Points on a hilly landscape, in no order, each with its height.
From any point a ball takes the steepest step (drop divided by distance) to one of its 2 nearest points. It stops when none of these is lower. Distance is the straight distance between rows; heights are no part of it.
(717) height 52.7: [221 155 180 154 117 120 107  93  60 213 146 120  87 128 128 161 134 149
 182 131 126 134 144  71]
(1015) height 57.3: [115 130 131 111  97 134  66 158 175 162 112 158 190 104 153 107  88 100
  79 166  86 184 119  99]
(765) height 64.2: [ 89 109 101 159 188 116 143 179 161  63 162 119 164 102 115  89 114 114
 139  92 116 188  98 169]
(960) height 73.8: [124 196 101 172  96 138 167 109  90  40 143 105 100 120 140  97 119 119
 101  95  89 131  79 149]
(342) height 44.9: [178 125 150 119  94 155  93 168 156 106 143 150 126 105 160 195 125 140
 140 173 145  83 134 157]
(597) height 50.4: [145 121 105 126 124 145 153 182 170  71 117 167 152  85 160 112 122 110
 111 156 100 124 129 195]
(169) height 70.2: [126 143 162 126 171 160 124 122  91  78 123 131 159 148  92 163 154 164
  91  82 134 117  84 146]
(665) height 51.2: [122  86 129 137  94 130 104 140 169 139 159 169 117 133 141 144 100 134
 105 158 110 158  99 133]
(849) height 24.0: [172 164 144  88 118 156 128 164 137 126  62 158 179 142 152 134 139 110
 101 153 121 103 164 115]
(716) height 42.1: [ 69 152 136 187 130  93 128 114 128  67 116  91 134 131  95 114 105 141
 112 152 143 169 159  83]
(489) height 67.9: [167 118 109 135 127 130 168 111  96 171 137 117  62 165 110 133 166 169
 166  73 132  86 122 131]
(649) height 43.7: [ 79 110 125 161 134  89 137 100 116 127 128  87 118 168  60 141  90 158
 143  96 110 152 134  67]
(979) height 54.4: [127  63  77 124 147 165 117 158 219 149 152 140 129  73 137 113 129 137
 117 130  92 107 109 182]
(234) height 47.9: [160 106 125  90 112 176  98 178 148 151 138 153 126 141 150 145 109 140
 122 126 114 166 118 140]
(728) height 61.1: [173 149 181 147  84 138 129 164  97 112 131 188 118 160 167 150 107 136
 134 109 140 137 105 134]
(815) height 37.9: [ 95 131 152 146 132 102 120 119 113 117 134 140 121 158  83 133 131 182
 174 117 140 162 126 116]
(579) height 37.0: [156 120 114 121 108 146 128  87 151 127 121 132 105 116 144 140 160 118
  99 172 125  60 111 151]
(726) height 50.3: [ 88 133 139 140 150  77 130 123 139 108  86 147 179 152  93  87 118 119
 112 143  95 158 133  65]
(748) height 44.5: [138 145 114  82 129 140 106 142 144 185 146 133  97 144 184 129 140 146
 131 145 142 154 133 157]
(344) height 34.1: [ 94 129 117 112 170 151 134  97 113 131  66 103 173 144 120 113 148  82
  65 107 105  75 126  96]
(297) height 29.9: [179 142 166  88 146 107 153 120 127 193 108 187  93 190 110 127 138 153
 144 135 113 120 132  93]
(694) height 35.1: [129 135  88 149 137 150 138  50 144  93 126 126 101 130 141 104 121  89
  52 148 115 147  88 139]
(29) height 48.0: [168 119 122 137  97 135 140 179 149  99 120 127 121 114 155 137 129 129
 152 153 148 111 159 191]
(269) height 50.9: [105  99 113 185 140 142 177 116 117 102 128 105 115 123  63  97 101 158
 135  55  77 103  88 122]
(295) height 44.0: [179 165 144 139 106 107 133 113  72 192 134 103  95 140 196 114 136 111
 150 116 188 164 164  93]
(550) height 58.5: [132 159 169 118  94 136 123 152 119 104 132 188 143 141 169 151 146 100
 121 155 132 132  78 119]
(201) height 57.4: [105  95 140 157 148 112 140 132 157  67 143 161 113 154 111 161 116 139
 115 154 158  93  87 146]
(725) height 52.4: [131 104  67 117 157 157 148 148 201 113 113 139 143  46 148  87 144 103
 115 155  96 101 120 206]
(633) height 43.4: [165 142 146 127 124  99 160  80 106 203 116 145  74 152 152  89 114 115
 165  97 127 119 140  61]
(913) height 44.4: [137  85 137  85 153 124 132 141 199 196 108 161 114 148 111 129 153 147
 137 146 116  83 132 122]
(652) height 46.3: [ 97 113 129 170 133  95 100 122 159 116 112 113 146 115  81  97  97 136
 126 167  93 184 145  89]
(162) height 60.1: [104 108 100 122 115 137 118 167 155 137 113 120 180  85 144  98  92  93
 114 144 113 184 153 130]
(683) height 33.4: [121 101 118 113 119 121 122  68 133 219 141 101  82 153 176 120 129  86
 124 115 153 148 121 108]
(422) height 44.3: [107 128 144 113 131 107 106 152 131 128 113 107 167  93  84 141 178 165
 165 138 128  87 165 129]
(251) height 68.1: [131  97 121 134 106 175 134 159 101 104 153 125 157  85 145 153 133 137
 123  94 121 109  94 157]
(250) height 64.9: [105 133  89 131 168 132 175 186 128  66 144 100 129 109 115 122  99 115
 134  89 163 163 142 192]
(842) height 42.4: [122 120  98 152  82 121 133  83 118 118 153 123  88 102 140 103 125 118
 132 127 111 143 119 151]
(334) height 60.0: [ 66  79 130 105 150 143 117 132 149 119 157 140 132 157 124 173 118 131
 111 135 171 122  96 155]
(749) height 63.6: [ 84 108  87 120 212 132 162 178 182  86 158 112 131 125 134 133 116  87
 134 109 173 125 122 199]
(643) height 41.4: [169 135 123 106  98 179  91 128 141 134 138  92 134  94 165 175 146 112
  85 157 128  74 127 164]
(402) height 50.0: [112 104 141 122 131  74 158 124 178 142 123 183 104 132  94 113 136 133
 166 159 121  71 128 124]
(644) height 37.4: [ 96 174 137 164  98  75 137 151 105  77 102 110 145 125 100 101 114 155
 162 124 116 157 174  81]
(155) height 36.9: [137 177 115 159  91 100 164  79 109 102 110 109  97 130 123 102 125 130
 139 139 135 125 128 117]
(616) height 54.5: [ 87  98  97 168 133  92 180 128 178  88 127 171  90 135 100 115 121 130
 151 140 144  98 108 143]
(266) height 47.1: [ 94  97 104 131  99 142 133  91  87 152 149  81 129 118 128 119 134 116
 139  91 130 127 104 121]
(804) height 63.9: [ 94  69 141 103 122 106  88 150 189 192 135 127 143 124 163 151  90 106
 132 152 166 115 155  84]
(932) height 64.5: [ 73  89  99 119 158 139 113 165 136 127 147  64 194  97 102 118 144 141
 156 102 131 166 171 166]
(188) height 48.7: [176 111 160 147 103 127 129  95  80 225 143 155 103 130 155 132 110 117
 156 124 124 113 111  92]
(854) height 56.0: [157 129 155 122 140 103  90 117  78 194 159 109 109 152 113 159 137 171
 170 126 150 169 165  76]
(833) height 9.6: [118 111  98  92 104 138 117  99 142 147 124  86 130  96 153 121 149  91
 116 176 165 140 152 130]
(587) height 38.6: [133 139 120 120 144 128 128  89 134  94  85 114 141 124  94 119 152 114
 100 139 110  86 126 141]
(611) height 25.2: [143 166 137 153 110 129 116 104 118  53 100  98 113 140 124 157 116 113
  85 176 180 116 148 145]
(1002) height 65.9: [118 108  81 119 144 178 132 146 107 102 158  61 180  68 110 139 136 123
 137  78 139 161 147 186]
(513) height 60.6: [160 157 114  87 110 137 161 152  99 152 109 145 121 126 148  89 187 129
 181  95 110 118 162 170]
(846) height 34.3: [138 185 168 121 110 113 101 158  84  90 109 108 151  99 149 140 128 122
 166 150 171 128 187 118]
(460) height 37.5: [182 171 161 103 125 106 154  92 122 187  87 188  84 164 167  96 117 107
 127 134 136 123 147 100]
(841) height 63.3: [186 142 176 152  93 108 156 146  66 138 133 184  95 171 147 158 106 154
 184 112 140 109 108  92]
(974) height 50.6: [ 93 117  94 127 107 161 162 103  96 105 156  76 126 125 161 118 153  76
 117  89 168 140 122 169]
(573) height 21.9: [143 118 139 135 130 153  63  74 139 124 146 136 121 140 106 162 103 121
  50 195 101 147  90 109]
(953) height 53.2: [ 88 162  78 117 108 131 159  92  79  77 127  42 115 100 119  97 165 104
 105 111 145 123 129 154]
(737) height 54.2: [106 129 126 110 147 126  91 119 152 166  91 151 167 136 126  97 125 114
  84 142  87 174 120  80]
(127) height 65.7: [160 122 158 160 123  93 160 117  75 148 151 150  66 198 107 151 131 181
 185  94 142  90 133  92]
(1016) height 57.8: [179 156 165  93  92 130 119 148 108 160 113 159 144 111 151 124 144 156
 166 128 101 108 150 144]
(987) height 38.2: [124 111 151  62 162 103 133 121 127 179  95 153 125 180  93 147 163 146
 145 118 137  73 146 110]
(353) height 71.4: [139 173 149 127 148 151 122  91  56 100 139 127 124 161 107 140 151 147
 108 110 118 160 103 145]
(735) height 29.8: [137 131 133  65 165 166 135 130 117 145  78 126 171 152 135 128 165  98
  85 114 151  86 165 113]
(436) height 69.2: [125 107 142  95 172 196 131 164  91 117 141 120 176 127 127 168 141 144
 105  56 130 118  93 156]
(714) height 76.2: [101 155  48 166 123 115 208 148 136  61 117 110  99 114 131  41 103  88
 122  81  76 133 113 157]
(393) height 8.9: [117 130 120  76 139 157  91  78 137 187 139  86 129 104 146 119 185 120
 112 170 120 120 139 138]
(352) height 58.8: [135 128 169 124 148  95  77 139 133 193 141 128 121 136 120 164  76 165
 158 168 163 166 149  46]
(897) height 47.8: [ 91  99  99 175 153 115 140  90  85 124 159  76 112 122  36 132 122 168
 137  77  85 122 120  92]
(629) height 30.2: [ 98 152 141 156 114  69 145 124 119 114 118 163 121 118  70  87 123 173
 179 129  82 168 145 103]
(283) height 61.3: [130 134 161  93 132 116  61 140 165 230 123 138 123 115 162 140  88 121
 143 160 164 142 139  51]
(491) height 66.9: [160 135 104 146 143 190 146 154 110  65 136  86 152  58 135 135 150 127
 123  96 129 131 114 206]
(92) height 39.6: [143 124 124 100 117  96 122 127 122 224 149 129  90 157 190 102 135 115
 157 135 157 161 162 104]
(898) height 29.7: [143 156 168 116 132 135 129 182  93  89 101 141 171 145 141 166 118 114
 116 137 168 122 167 131]
(419) height 62.5: [ 69  91  92 136 155 112 132 176 173 103 142 125 167 101 110 102 126 122
 145 136 121 162 145 148]
(943) height 62.3: [124 154 181  89 123 122 112 156  97 163 161 188 133 167 144 161 166 142
 143 127 136 115  76 136]
(12) height 19.4: [169 137 139 160 117 138  74 120 146  88 123 106 136 133 119 171 107 172
  83 171 148 131 164 147]
(377) height 54.9: [126  96 148 128  99 121 125 135 144 121 129 189 151 125 141 149 111 102
 117 140 112 102  86 101]
(488) height 23.8: [ 85  95 124  95 125 143  86  72 117 206 150 105 105 128 161 149 174  98
 100 137 161 103 107 114]
(875) height 11.2: [126 141 152 105 149 147  87 109 138 124 118 119 113 141 122 168 115 153
  86 173 143 134 125 117]
(771) height 30.9: [157 169 139 147  97 100 131  85  94  81 108 103 103 147 136 145 126  99
 128 148 158  75 158  93]
(177) height 56.1: [134  80  86 151 163 148 149 165 203 134 148 151 130 112 117 105 102 157
 134  79  83 167 128 190]
(859) height 53.7: [114  89 109 177 152 128 153 124 171 114 146 152 104 128  76  99 116 175
 142  79  56 159  92 144]
(848) height 72.8: [137 208 122 152 108 166 112 105  53  51 139  85 122 126 128 116 136 124
  97 121 122 147 114 147]
(677) height 39.3: [119 162 191 139 118  87  96 169 103 106 118 102 171 109  93 159 150 156
 196 131 150 111 195 103]
(111) height 62.2: [ 91  92 119 101 208 136 150 146 168 104 148 141 129 159 122 130 131 139
 111  79 157 145  97 186]
(91) height 29.6: [133 114 116 166 136 157 108  67 135  95 152 128 137 129 109 151 120 104
  60 160  90  94  65 132]
(303) height 66.4: [100  65 102 122 121  91 141 141 196 150 116 140 127 135 140 113  93 102
 139 152 155 125 155 112]
(18) height 54.1: [171 164 177 125 125 103  95 117 110 172 113 153 150 111 127 131 134 129
 154 154 106 104 132  73]
(179) height 75.0: [129 198  86 155  72 117 193 147 110  62 111 115 120 123 153  67  98  77
 118 101  99 138 122 121]

For each start below, name the point where the ball stops.
(953) => (875)
(162) => (629)
(979) => (579)
(714) => (419)
(841) => (393)
(177) => (629)
(250) => (297)
(943) => (393)
